A landscape with many peaks, sampled at points; each row gives a point and its height.
A climber steps from a point to whichever of its 2 nearest points has the largest rise for the distance, and stops where none of them is higher. Distance is the straight distance between rows; heights are no part of it.
(1141): [164  90 145 140 130 147 140 171 165 116 165 107 180 155 109 118 116 101
 107 111 114 121 113 141 162  92 130 118  85  71  88 164 191 147 191 177
 112 109 149  92 187 135]  (h 92)
(248): [108 164 141 104 138 113 134 135  87 146  51 144 130 101 165 172 149 168
 159 130  87 104 156 190 142  99 123 136 220 172 142  88 124 159 157 137
  97 151 125 107 116 135]  (h 421)
(1007): [155 111 123  99 150 135 136 137 121 137 122 146 150 123 138 126 178 114
 121 129  93  76 131 162 160  98 123 159 185  91 158 127 164 172 209 161
  86 138 150  68 145 109]  (h 378)
(42): [150  91 113 105 136 112 142 107 140  82 190 106 111 148 110 131 154  80
  90  98 103 133 111  91 166 142 131 159 113 104 173 194 103 126 134 132
 126 109 160 143 140 124]  (h 402)
(697): [106  88 155 153 114 167 157 143 146 122 120 132 113  98 154 114 155 132
 105 174 164 121 126  99 149 154  89 136 127  92  86 123 145 102 109 103
 159 135 110 108  75 139]  (h 521)
(568): [113 126 153 143  92 170 129  86 112 153 130  96 187 125 128 129  92 155
 128 123 108 133 112 143  63 104 120  50 148 103  84 137 124 139  99 110
 134  96  89 149 139 196]  (h 258)
(443): [118 149 103 114 149 121 128 104 107 107 131 135  88 122 115 140 166 153
 105  71  87 137 108  98 144 155 136 152 166 137 169 136  63  84  60 104
 141 173 128 123  77 138]  (h 647)
(204): [125 183 126 111 143  98 109 139  91 132 123 114 175 135 128 146 168 127
 152 109  48 101 108 191 129 102 142 129 207 136 186 135  99 143 160 148
  88 125 146  98 130 132]  (h 631)
(540): [171 153  88 110 101 133 132  96 134 112 162 148  96  84  84 181 132 117
 135 110 134 111 104 103 110 100 179 107  87 139 162 121  98 180  65 127
 119 105 135 173 144 104]  (h 462)
(1153): [108 137 139 117 105 169 110 123 137 108 149 123  43  92  96 136 125 140
 146 173 140 107 108 101 130 129 117 129  95 119 103  52 129 124  22  82
 151 160 125 149  88 146]  (h 410)
(580): [106 134 157 145 138 139 154  85  97 127 116 104 170 152 156 144 150 146
 118 110  78 152 102 138  94 116 104  98 184 139  98 175  67  93 130 108
 182 109  92 131 112 143]  (h 311)
(427): [120 112 141 135  95 181 105 131 122 182 122 139 134 102 126 123  71 138
 142 175 190  88 154 122 103 138 131  97 103  92 102  70 189 133 137 143
 117 128  88 149 139 171]  (h 543)
(771): [107 134 111 131 130  71 132 153 140  96 148 148  46 137 121 105 142 117
 116 117 145 155 132 131 150 168 109 180  97 156 171 125 101  79  67  99
 146 171 137 159  78 122]  (h 554)
(310): [111 162 135 128 178 115 152 123 113 114 118 162 101 141 164 138 152 140
 105 102  89 138 135 143 134 134 119 157 212 128 176 144  60  87  95 102
 142 161 127 112  77 139]  (h 745)
(1005): [173  83 152 147 120 106 122 161 149 112 155  95 180 141 121 132  50  50
 124 143 165 105 130  87 155 141 131 143  43  73 132 146 190 140 153 150
 144 106 152 162 173  88]  (h 72)
(130): [168  92 118 123  76 172 135  91 153 153 183 137 126 100 105 146 109 130
  96 147 171 116 128  83 103 111 113  75 112 106 119  99 180 182  36 106
 152  88 158 190 113 137]  (h 659)
(1025): [127 134  97 130 139  79 136 158 165 100 166 126 112 163 129  89 142 117
 127  96 110 164 103 158 148 116 131 133 110 140 133 180 121 139 161 156
  75 128 167 108 143 108]  (h 617)
(704): [120 144 117 180 124 114 134 156 170 141  92 134 115 140 143  92  97 152
 149 121 165 180 160 125 121 145  96 128  51 161  47 144 155 137 130 141
  73 123 128 122 138  95]  (h 146)
(348): [141  96 144 115 111 165  86 112  90 140 117 133 164 121 124 126 107 101
 112 179 153  75 146  97 104 165 163 128 135  72 153 123 153 133 149 140
 181 136 110 109 146 190]  (h 71)
(1198): [151  94 153 177 141 143 131 148 143 128 120 108 204 151 155 118 113 113
 113 148 115 124 131 126 126 101 115 134 112  81  93 187 171 138 213 172
 117 121 144  67 172 122]  (h 101)
(1485): [106 174 124 125 162 124 120 116 115 120 146  94 105 125  85 172 109 158
 149  70 112 154  89 124 104 133 165  90 152 176 143 111  56  90  61 100
 173 136  89 151 115 158]  (h 297)
(404): [121 154  94 100 108 102 141 115 138 109 113 105 105 103  96 149 178 156
 124  75  87 116  94 116 154 123 134 121 133 158 139 127 105 159  94 141
  78 141 125 112 137 128]  (h 380)
(1116): [186  93 140 131 125 152 133 182 198 106 181 120 155 159 100 140 105 106
 114  92 132 121 112 142 167  81 148 115  63  86  97 136 195 165 160 161
 101  90 159 121 198 102]  (h 84)
(641): [119 146 137 177 153 119 117 169 136 155  97 175 138 142 166  93 114 113
 133 166 167 144 169 112 149 163 121 164  97 139 136 125 156  96 171 183
 105 139 123 100 124 122]  (h 474)
(1261): [158  96 121  81 142 145 107  96  69 137 114 146 144 103 121 132 161 124
 130 132  84  73 139 135 144 128 144 161 190  96 190 110 143 162 188 147
 118 143 149  93 143 146]  (h 354)
(308): [130 144 128  69 113 176  95  65  79 134 101 131 168  93 107 133 142 166
 126 101  71  94 119 109 102 154 152  95 179 110 157 109 122 124 112 139
 164 105 132 132 119 170]  (h 398)
(1062): [ 79 164 128 173 170 124 118 172 131 136  76 161  96 151 166 101  97 168
 155 127 178 187 169 160 129 149 139 130 131 184  87 117 118 101 133 133
 108 136 131 111 123 132]  (h 122)
(1400): [130  88 136 119 102 167 148 123 131 107 143 120 122 117 125 112 162 104
  94 155 166 108 122  69 148 177  89 141 100  95 122 118 147 106  89 113
 160 127 135 141  89 148]  (h 488)
(1127): [117 120 131 115 125 189 120 104 103 110 143 125 113 104 116 126 135 150
 132 145 118 123 110  96 114 152 134 107 156 109 119  98 100  92  79 106
 176 122 112 132  98 180]  (h 446)
(1219): [110 197 126 123 150  57 121 150 106 134 138  86 149 155 124 146 181 124
 161  79  50 124  97 180 136 115 135 113 196 147 159 170  79 122 117 148
 101 121 138 114 114 108]  (h 542)
(112): [129 155 130 148 167 108 111 163 128 132 140 141 171 165 156 101 141 115
 135 125  80 139 130 201 117 101 134 144 163 123 137 170 124 136 188 166
  90 134 162  72 148 111]  (h 158)
(741): [159 109 114 110  73 171 123  72 146 166 155 142 121  91  98 137  99 152
 124 129 156 101 133 103  89 104 115  61 124 109 116  88 172 174  56 118
 129 100 132 179 135 165]  (h 608)
(796): [165 178  91 120  99 104 139 142 173 127 169 119  99  98  96 187 159 149
 157  74 121 115  96 154 125  70 181  83  67 166 113 131 119 198 106 133
  74 129 154 122 166  69]  (h 553)
(1317): [126 153 118  99 157 143 124  77 102 121 162 104 138 133  84 145 109 144
 126  89  91 149  89 101 101 151 148  96 141 144 146 142  61  96  65  99
 189 108  89 162 115 149]  (h 324)
(582): [164 175  79 126  90 114 137 121 146 117 158 140  98  83  94 201 132 140
 151 100 136 117 109 121 106  90 184 101  74 164 141 125  95 190  92 128
  96 129 133 154 163  87]  (h 499)
(517): [109 117 148  99  93 165 129  82  91 157  79 124 169  91 133 140 134 168
 144 136 106  81 132 152 106 116 123  89 171 109 101 107 148 169 166 150
 112 114 111 112 150 165]  (h 555)
(674): [ 71 152 140 142 139 160 122 159 122 156  65 169  88 108 158 142 127 166
 146 167 178 124 168 161 151 137 150 151 155 142 109  53 135 113 144 154
 117 160  92 106 107 152]  (h 111)
(490): [157 109 113  71  72 156 132  57 127 162 129 119 133  87  85 142 117 155
 136 109 128  92 122 115 117  98 134  74 140  94 100  91 190 197 110 143
 100  92 136 159 159 160]  (h 556)
(1050): [131 116 133 150  93 153 120 138 140 162 121 132 135 115 142 118  69 128
 143 153 175 116 146 118 102 128 118 115  71 104  97 100 172 136 121 152
  92 117  96 152 152 150]  (h 520)
(249): [ 98 184 110 131 113  96 128 149 138 137  98  97 119 119 135 156 115 168
 162  88 125 155 126 150  92 110 159  95 107 190  85 108  98 141  97 135
  84 142 103 138 160 131]  (h 115)
(420): [145 141 134 153  79 132 134 149 165 159 119 154  95 108 132 148 109 124
 137 158 202 121 132 119 130 139  90 137  31 132  95  49 187 141  89 135
  97 156 110 161 114  95]  (h 373)
(1132): [131 134 136 101 112 153 149  77 111 110 120  77 197 136 104 151 201 136
 117  83  57 107  88 123 137 110 109  95 168 108  98 167 117 145 112 150
 105  94 138 123 139 126]  (h 507)
(1469): [120 119 122 178 165  97 110 153 128 128 133 130 167 159 141  84  86 111
 149 135 126 180 148 151 113 135 125 143  94 143 117 188 129 114 199 155
 112 109 155  98 153 116]  (h 178)
(410): [133 131 130  78 119 212 101  75  99 115 128 125 141  99 110 116 126 166
 126 131 101 106 110  89 101 158 139  87 166 102 125  98 112  95  69 116
 189 115 136 125  94 179]  (h 423)
(587): [177 133 106  89  97 130 146 141 197 103 163 125  91 119  79 170 173 129
 134  76 121 109 100 144 166  81 161 119  75 139 116 112 149 191 128 142
  65 119 159 126 182  77]  (h 632)
(88): [121 156 109 133 156 111  76 147 103 120 156 130 130 137 118 138  71  96
 138 117 127 146 133 151  97 126 186 134 112 142 189 121  91 119 146 146
 118 127 124 148 186 164]  (h 85)
(1139): [ 91  99 121 148 127  97 147 130 149 110 145 109  90 132 127 104 137 124
 103 125 123 178 114 117 147 147  83 157 128 154 101 159  96  44 108  54
 190 129 118 136  63 110]  (h 22)
(1081): [162 123 106 105 102 148 126 107 132 105 175 142 124  98 101 152 104 103
 129 130 151 136 114 102  94 121 160 109  84 124 157 120 103 148  71 108
 170 105 118 186 135 124]  (h 425)
(1186): [134  79 159 159 153 146 158 119 124 109 129 127 149 149 181 116 144 121
  89 166 109 150 135 102 115 129  78 138 172 109 127 175  89  98 166  89
 200 135 104 115  87 113]  (h 44)
(1125): [138 175 112 125 170  98 150 157 121 149  81 192 104 140 179 101 132 135
 131 156 134 113 180 161 146 109 110 173 201 148 150 123 141 141 172 154
  76 155 144  67 124  99]  (h 420)
(638): [142 155 147 145 178  91 100 150 119 144 138 137 172 175 166 112 138  89
 119 144  79 130 131 194  97  91 138 166 203 108 166 157 105 140 181 146
 113 146 148  74 145 117]  (h 147)
(925): [114 133 116 174  97 129 140 143 180 147  88 128 105 111 151 112  99 166
 138 118 162 161 139 136 108 111  94 114  72 154  47 129 144 142  98 110
  80 126 103 138 141 110]  (h 138)
(1243): [162 107 110  81 128 147 137  72 126  89 174 104 135 142  85 136 160 104
  83  85  89 125  92  59 144 153 134 136 124 106 163 187  94 127  90 133
 142 100 148 159 133 125]  (h 379)
(1446): [152 120 117 121 116 122 129 118 140 100 183 100 168 136  98 138  88  98
 132 103  94 158  93 143 103  82 157 102  72 121 113 171 115 157 143 139
 130  99 118 158 175 124]  (h 214)
(614): [129 118  97 135 117  52 110 145 147 105 174 133 109 154 107 102  85 102
 146 119 156 183 136 128 113 132 128 164  45 175 169 153 115 100 146 111
 138 100 164 180 125  46]  (h 566)
(192): [123 112 166 101 149 175 131 119 115 145  60 173 121 104 160 133 140 178
 132 185 137  84 164 130 139 116 135 125 212 117 125  63 136 147 169 121
 147 156  90  93  97 140]  (h 658)
(1134): [140 166 107  91 144  67 127 117 145 121 184  70 123 157  73 159 191 138
 131  44  67 136  67 121 152 131 141 103 135 148 168 177  78 150  91 137
 101 127 135 119 126  75]  (h 452)
(416): [121 110 123 144 101 119 135 143 150 108 167 110  87 113 121 132 111 108
 137 136 162 153 102 110 121 136  96 141  56 148 124 108 117  97  72  60
 169 127 119 182  97 100]  (h 615)
(1454): [ 98 117 156 155 136 163 161 137 137 110 106 139 114 104 168 113 166 159
 111 174 138 138 128 114 142 130  90 135 169 116  81 131 112 110 108  95
 166 147 101  93  69 133]  (h 565)
(735): [153 106 112 106 153 129 156 146 147 133 132 159 110 128 126 115 185  98
 116 124 128  82 143 130 196 118 130 176 154  88 153 137 181 148 205 174
  81 148 157  73 150 116]  (h 405)
(231): [132 132 114  71 131 148 108  80  67 125 101 136 143  91 100 145 152 151
 136 104  67  85 127 126 130 140 157 138 186 111 185 103 119 150 151 144
 122 129 146 116 132 169]  (h 374)
(219): [133 105 144 137 127 161  84 125  86 119 144 125 159 124 123 126  86  91
 118 175 155 109 142 118  95 164 164 133 124  95 163 122 115 108 139 119
 192 136 109 139 141 193]  (h 75)
(647): [ 84 172 145 124 136 127 128 139 104 135  47 125 141 114 159 169 150 180
 146 115 103 123 141 179 128 111 153 107 207 174 120  99  93 128 135 137
 108 150 111 112 122 156]  (h 457)
(1193): [156  74 139  84  94 164 143  98 129 115 149 128 120 124  98 134 153  96
  84 140 160  82 140  58 151 171 112 134  99  79 135 123 177 141  90 132
 148 113 149 150 125 151]  (h 467)
(1004): [115 103 157 117 104 190 102 113 117 178 104 150 110  94 131 116 123 165
 143 180 174  68 138 127 132 142 127  89 159  82  79  60 186 125 132 134
 144 133  92 119 107 178]  (h 569)
(1363): [ 69 150 141 157 155 139 126 166 139  98 123 120  44 123 129 131 126 141
 152 157 152 155 131 143 151 139 140 141 128 160  97  86 103  76  79  85
 159 174 131 119  83 148]  (h 449)
(563): [ 83 156 131 178 192  99 124 153  95 142  86 136 119 183 169 101  93 156
 135 112 142 206 169 182 103 129 141 121 153 191 101 154 106  80 159 105
 134 110 141 115 132 131]  (h 131)
(1072): [106 114 109 138 123  56 106 150 139 129 145 125 104 166 112  87  69 113
 144 115 155 193 158 136 105 149 132 167  63 198 156 129 112  66 146  78
 153  88 147 174 106  64]  (h 538)
(194): [133 101 123 132  69 147 140 112 168 180 109 147  72 105 112 137 142 143
 109 153 196  92 128 112 157 128  81 120  76 109  76  62 207 160  79 125
  89 154 115 154 131 124]  (h 362)
(125): [ 96 134 124 164 164  74  82 161 115 133 130 132 107 179 130  89  65 113
 149 118 162 196 165 149 105 160 136 156  81 188 147 118 108  48 145  87
 152  91 140 162 128 109]  (h 512)
(903): [155 124 112  81 127 160 117  58 109 111 162 110 158 126  80 128 122 113
  88  90  95 140  78  67 104 145 135  95 125 111 141 170  88 120  59 112
 179  94 125 166 120 124]  (h 355)
(1256): [145 124 153 134 146 123 103 103  92 125 136 113 203 159 149 146 151 108
 119 149  63 117 135 161  87  96 144 143 198 101 164 153  97 156 182 155
 139 141 142  91 163 139]  (h 132)
(1019): [133 130  96  80  83 142 127  82 127 150  81 131  72  64  80 157 143 189
 146  92 128  91 106 118 146 125 120  96 125 136 100  53 141 172  61 114
 102 143 113 147 136 144]  (h 337)
(307): [118 129 139 161 119 122 114 160 137 142 115 149 135 126 147  98  92 107
 138 158 180 141 152 111 132 166 116 152  59 135 125 117 164 108 149 165
 115 126 113 134 137 129]  (h 492)
(344): [ 92 156 143 138 149 112 156  94 105 136 113  87 149 152 127 152 181 157
 116  76  64 155  98 125 121 131 105 106 191 162  99 180  55  87  85 111
 173 132  95 124  89 117]  (h 348)
(1336): [121 100 110 134 132  93 135 125 122  91 167 126 113 139 132 107 126  89
 103 122 123 155 130 108 135 155 118 161 113 124 172 176  94  92 133 126
 153 126 128 151 124 125]  (h 428)
(542): [ 98 160 111 145 110 113 147 137 148 130  92 110 121 114 142 128 125 176
 145 105 117 155 130 153 111 118 126 104 110 169  72 140 115 145 112 143
  83 140 108 116 151 135]  (h 125)
(40): [110 126 126 139 112  79 126 164 146  99 159 128  73 121 121 111 123 112
 122 135 173 164 122 124 129 157 104 166  55 174 155 108 115  93  83  81
 161 152 136 168  90  86]  (h 571)
(841): [150 136 107  67  93 142 114 114 130 131 129 100 148  96  79 159 140 141
 177  76  97  95  92 174 141  84 148  84 113 123 114  89 177 206 156 157
  61 106 132 132 169 136]  (h 567)
(184): [141 116 167 119 187 136 124 129 111 129 102 163 131 157 189 126 128 124
  98 170 114 126 167 129  95 117 124 150 226 112 182 107  91 121 148 112
 160 166  97  98 121 148]  (h 551)
(51): [186 100 147 152 128 126 130 175 189 105 169 118 160 146 116 128  80  76
 135 129 161 131 138 103 169 107 134 142  31  88 105 141 206 145 160 161
 102  88 167 149 173  74]  (h 77)
(1012): [ 83 180 120 158 155 130 131 176 136 153  58 175  78 137 166 116 111 172
 145 145 181 160 179 164 150 143 145 146 155 186  88  91 133 109 129 149
 103 163 126  84 106 131]  (h 116)
(385): [160 105 115  79 104 157 110  98 113 100 161 138 132 111  89 125 118  87
 103 139 147 106 137  74 123 156 147 122  95  90 171 120 126 150  89 134
 174 119 137 173 128 155]  (h 444)
(861): [142 124 164 165 184 111 105 155 110 145 120 165 133 172 190 107 111  91
  96 175 135 126 174 133 100 134 127 173 183 103 192 143 107  91 158 113
 165 155 124 105 133 128]  (h 503)
(1137): [151  86 153 158 137 149 126 129 129 144 107 130 188 139 161 121 128 108
  98 183 130  88 140 102 117 115 128 135 135  77 124 171 160 144 210 165
 135 140 124  81 165 131]  (h 109)
(1092): [100 127 151 189 177 104 144 163 135 139  97 154 143 164 185  73 105 139
 116 173 159 191 172 128 132 139  92 157 159 168 105 177 131  70 175  93
 169 122 131 102  90  84]  (h 154)
(214): [111 136 122 188 143 107 147 159 157 127  81 142 145 148 154  66 117 157
 133 139 160 194 160 125 146 138  89 145  99 163  54 191 156 116 167 145
  83 116 146  94 112  88]  (h 156)
(190): [152 102 117  85 101 150 160  95 153 111 132 105 128 114  86 144 165 125
 107  92 114 101 103 101 151 104 125 116 120 110  98 138 153 166 128 147
  80 102 148 121 169 144]  (h 626)
(290): [ 91 128 145 158 109 147 158 101 115 133 110 100 174 133 156 130 125 145
 120 127  99 158 117 158  85 110 111  89 150 130  79 172  89 111 130 107
 153 109  83 140 128 164]  (h 284)
(1088): [ 95 144 146 132 138 168 110 154 107 169  84 173  90 105 148 128 117 131
 154 177 183  93 156 139 149 165 152 150 121 118 123  36 163 110 161 155
 137 166  93 119 111 153]  (h 108)
(937): [118 140 107 116 137 104 134 137 124 100 143 152  51 126 118 123 168 125
 103 107 123 134 127  99 166 167 124 185 122 137 180 115  89  96  63 106
 134 176 132 140  78 139]  (h 588)
(105): [ 74 145 146 176 177 107 101 178 113 124 119 121  87 164 154  98  83 118
 158 144 180 191 148 153 129 163 133 137 100 172 126  85 127  36 136  84
 166 117 148 141 104 131]  (h 487)
(818): [172 103 117  82 102 147 152 109 186 110 158 122  97 119  70 165 171 123
 122  89 123  98 105 115 167  92 137 136 103 117 100 118 163 189 119 142
  65 109 152 131 185 103]  (h 698)
(689): [155 127  89  46 141 134 118  93 133  95 164 127  97 122  73 150 188 126
 116  67  88  99 101  98 185 133 157 151 132 113 195 127 116 168 111 144
  79 121 165 129 136 123]  (h 366)
(1474): [115 157 134 124 120 129 157 105  99 121  94  96 185 124 135 152 207 158
 135 102  50 107 109 144 142  96  99 116 194 142 107 157  99 151 126 144
 108 115 128 116 113 119]  (h 445)
(247): [108 105 132 159 149 101 158 122 122 126 130 121 116 158 159 119 143 128
 104 134 104 184 134 133 120 123  95 150 165 158 115 179  74  57 146  64
 194 123 111 117  89 116]  (h 31)
(477): [127 162  88 127 153  60 121 190 146 131 157 132  90 191 116  63 129 144
 147  86 116 169 102 183 133 127 144 120 118 161 131 186 116 130 140 141
  53 127 185 111 123  83]  (h 684)
(1278): [132 103 130 111  92 148 158  87 144 116 128  94 172 122 108 143 162 128
 111  99 100 119  95 114 123 105 107 100 129 104  88 159 136 160 118 144
 100  97 136 131 159 151]  (h 568)
(24): [169  97 128 148  76 147 149 104 143 129 204 122 136  98 111 144 103  92
 103 151 173 130 105 102 110 119 102 103  90 110 134 107 165 149  34  59
 174  87 164 211  85  97]  (h 749)
(945): [159 118 103  86  90 154 139  91 126 154 131 116 143  92  92 154 113 142
 168  99 119  93 115 155 120  70 137  81 105 107  87  92 190 210 139 158
  68 101 136 152 179 136]  (h 517)
(1297): [143 100 113 102 117 140 142 119 121 128 123 151 110 110 107 125 150  94
 122 139 153  76 142 106 175 144 132 169 108  84 145 114 183 141 190 179
  95 138 139 110 157 140]  (h 427)
(119): [150  83 128  82  94 160 107  87  97 161 118 145 142  99 110 119 108 113
 118 158 164  50 154  90 127 162 147 110 118  62 137 111 185 158 159 159
 157 125 127 119 150 175]  (h 67)
(526): [127 109 123 160 137 102 121 145 149 121 146  99 166 156 132  99  76 108
 145 120 123 185 135 143 112 121 116 139  66 126 100 189 139 108 184 134
 120  98 136 126 166 109]  (h 186)
(301): [140 159 125 165 168 118 141 158 141 162  78 196 123 144 180  90 133 130
 127 176 164 128 183 121 162 130 100 171 149 140 124 145 171 131 190 187
  87 141 140  71 122  89]  (h 450)
(1192): [144 113 133 129  99 142 126  80 121 135 158  88 195 137 106 134  64 111
 123 118  94 144 108 140  74  86 139  70 115 103  95 176 125 167 118 122
 136  89 107 168 164 164]  (h 236)
(683): [103 129 127 119 115 163 132 126 115 117 119 135 109  98 125 129 133 140
 131 136 143 117 123 118 123 148 137 130 139 126 133  91 116 114 113 132
 150 144 102 130 117 178]  (h 473)
(486): [ 88 179 141 147 127 105 160 111 108 127  75  91 164 134 145 165 189 172
 137 101  68 141 120 143 138 116 107 108 210 173  93 159  69 123  84 121
 139 153 108 106  88 109]  (h 388)
(1282): [148 124 141 120  80 129 138 146 142 126 141 136  94 109 126 140 127  97
 122 165 195 109 118 103 132 160 111 147  36 127 140  62 174 135  83 130
 135 148 119 168 109 113]  (h 384)
(1246): [142 118 102  74 108 143 107 131 119 125 122 110 157 105  93 144 177 129
 174  80  88  93  94 199 172  99 142 111 142 127 138 101 174 183 192 166
  83 120 137 102 154 140]  (h 636)
(265): [ 85 146 140 136 138 147 122 143 137  92 138 110  48 110  98 130 131 137
 157 158 132 128 109 111 150 133 129 133 109 144  85  72 100  94  42  84
 157 176 128 141  81 149]  (h 429)
(999): [143 111 109 125 131  87 128 127 148 105 188  91 143 158 104 124  78  97
 138 114  99 181 108 138 110  96 145 118  65 138 140 191 105 130 167 125
 141  89 126 156 160  95]  (h 200)
(1329): [ 99 147 160 120 113 166 122 106  89 142  65 120 179 105 145 166 140 176
 148 133 100 107 143 166  91 111 150  88 187 134 123  86 110 146 152 136
 129 119  96 123 147 180]  (h 509)
(677): [119 126 139 154 154 123  70 135  84 131 154 134 147 149 144 126  71  84
 122 150 153 143 150 136 102 160 173 158 119 118 190 124  95  97 152 123
 169 138 116 140 170 176]  (h 79)
(924): [140  75 167 164 138 146 165 131 137 124 111 132 174 138 188 116 138 115
  87 190 133 113 139  87 129 136  79 133 166  95 114 180 125 114 167 101
 178 132 105 108 110 113]  (h 52)
(1082): [139 129 151 103  90 155 127 136 130 136 161 125  66  97 105 139 126 113
 138 183 171  95 107 106 138 164 103 136  72 114 117  25 174 142  52 105
 141 162 129 153  78 135]  (h 395)
(1373): [118 113 110 107 109 150 141 114 115 128 107 140 108  96 115 127 142 128
 126 134 151 105 135 111 137 133 128 143 123 106 133 110 136 138 133 161
 115 143 110 125 134 157]  (h 451)
(352): [130  76 159 178 125 123 153 149 147 135 104 122 181 130 191  93 122  97
  99 181 163 105 135  80 148 156  91 133 127  87 105 169 160  89 168 100
 184 132 111 124  90 100]  (h 59)
(751): [124 158 127 173 183  97 100 166 125 142 132 154 154 187 148  82 113 127
 147 125 111 169 141 185 104 123 124 148 140 145 125 188 128 124 194 164
  82 119 178  77 145 114]  (h 168)
(178): [127 119 172 116 178 150 132 132 127 133  73 173 139 144 189 125 132 155
 112 190 132 109 170 116 126 103 112 139 213 127 143  85 125 151 161 124
 141 165  80  85 111 132]  (h 607)
(605): [103 151 153 171 194 112 140 157 127 137  96 158 119 179 197 105 104 142
 110 152 142 191 160 172 107 104 118 138 188 170 121 145 102  73 160  94
 167 140 132  97 106 115]  (h 142)
(466): [ 62 153 152 166 165 134 110 173 135 108 127 113  69 138 144 112  96 124
 160 156 167 182 139 155 136 142 139 140 110 165 106  75 122  56 110  85
 163 141 127 138  95 151]  (h 469)
(488): [134 150  94 105 126  85 140 111 139 103 164 104 113 123  94 156 152 133
 127  74  98 146  85 103 124 120 139 114 105 161 149 154  76 141  93 133
 109 132 120 148 142 103]  (h 414)
(712): [121  96 159 116 110 174 125 108 104 173  76 163 149  95 153 123 138 162
 126 177 150  63 156 127 112 124 124 105 178  81 102 100 164 153 183 144
 134 139  98 101 129 151]  (h 605)
(1014): [109 182 117 119 148  48 140 116 113 140 169  64 132 163  99 148 177 142
 136  57  57 138  87 145 143 136 124 111 178 149 156 196  65 113 101 136
 107 124 125 122 110  96]  (h 491)
(175): [136  68 166 173  97 130 143 147 145 145 115 106 184 131 167 109  99  77
 106 170 176  91 122  77 140 163 104 120  94  69 113 156 186  97 151 129
 159 115 131 136 126 124]  (h 65)
(854): [122 167 125 107 157 112 144 142 113 151  75 168 121 124 174 134 145 147
 135 145  99 112 166 179 144  99 121 159 213 146 150 109 119 150 175 151
  81 151 135  84 121 116]  (h 394)
(146): [119 190 108 126 136 100 120 151 132 125 136 120 106 121 127 163  87 148
 166  89 143 160 131 150  77 110 183  90  90 190 133 106  81 129 105 119
 115 128 103 170 168 129]  (h 104)
(1121): [147 100 138 141  85 130 137 128 148 121 199 109 120 106 117 136  92  87
 128 147 170 142 101 116 112 130 105 127  68 124 131  98 144 129  57  48
 182 101 129 202  84  86]  (h 677)
(1274): [138 100 103  97  78 157 126  88 146 153 109 149  57  78  90 144 153 161
 117 117 169  83 124 113 149 132 101 118 109 118  87  51 170 171  66 118
  95 148 119 144 145 126]  (h 350)
(386): [146  85 162 164  98 109 117 139 131 128 130  99 201 135 139 122  66  52
 119 160 169  92 127  83 136 168 125 130  68  72 128 151 191 113 153 143
 167 118 124 146 146 117]  (h 68)
(708): [157 118 100  85 134 113 125 115 141  92 194 139  87 140  89 123 166  85
  99 103 108 116 121  91 176 147 155 170 117  98 206 145 119 143 124 149
  88 137 161 143 148 129]  (h 383)
(71): [107 132 128 191 148  97 139 154 143 136  88 134 157 158 156  52  97 145
 132 137 158 196 166 122 126 153  89 147 111 167  71 186 145  79 180 110
 133  97 145 111  98  75]  (h 164)
(695): [135 129  79 136 142  53 111 171 154 123 159 136  76 189 102  85 102 133
 146 102 141 187 134 148 123 126 145 142  65 182 137 185 118 126 138 124
  86 105 192 150 133  47]  (h 616)
(106): [113 125 137 137 161 147 155 133 131 105 109 160 104 128 162 130 159 161
 109 152 117 135 141 119 141 124 107 150 200 127 135 113  89 105 100 103
 162 165 117  93  63 135]  (h 635)
(1488): [114  99 128 154 139  91 127 156 121 117 146 134 125 142 157  97 107  78
 109 148 149 142 141 119 134 175 110 176 115 126 171 161 123  70 156 120
 156 133 129 136 107 120]  (h 453)
(763): [141 146  93  87  89 132 133  94 126 135  94 124  91  76  75 166 145 166
 149  84 112  91 106 113 123 113 139 106 124 162 127  76 106 170  76 122
  94 141 110 135 151 132]  (h 352)
(1466): [139 147 112  84 131 117 105 149 100 130 119 108 171 122  98 151 198 127
 166  83  46  82  92 191 168  99 134 117 187 134 173 121 137 164 164 150
  82 120 140 105 120 142]  (h 754)
(535): [119 194 106 118 157  80 103 130 100 128 158 110 121 145 116 154  92 120
 161  81 105 159 114 160  96 117 185  98 124 184 178 131  73 122 119 130
 117 119 106 155 165 139]  (h 94)
(856): [162  90 158 125 132 150 114  97 109 136 110 122 204 144 153 138 150 122
 105 178  93  85 149 111  91 106 130 131 178  70 134 155 130 173 197 153
 158 146 125  80 159 141]  (h 118)
(565): [118 119 150 170 169  97 107 171 109 132 130 151 122 161 179  94 110  79
 110 171 167 141 161 129 128 174 118 181 125 122 186 140 132  56 157 111
 161 154 143 126  99 123]  (h 472)

For each start below, name the point where the climber stops.
(763) => (1466)
(1485) => (42)
(1005) => (818)
(1062) => (71)
(677) => (71)
(194) => (477)
(1488) => (192)
(1261) => (683)
(1363) => (477)
(542) => (71)
(385) => (310)
(231) => (683)

Call two points neighbours if one is among the 2 nearest of the other. Go from one point of each pair to the other, from neighbour to neighbour, staying as high as possible. Name the lowest point that can't be avoided.
(24) and (1466) => (945)
(71) and (818) => (1088)
(1466) and (192) => (689)
(818) and (24) => (1081)
(477) and (24) => (1019)
(24) and (310) => (771)
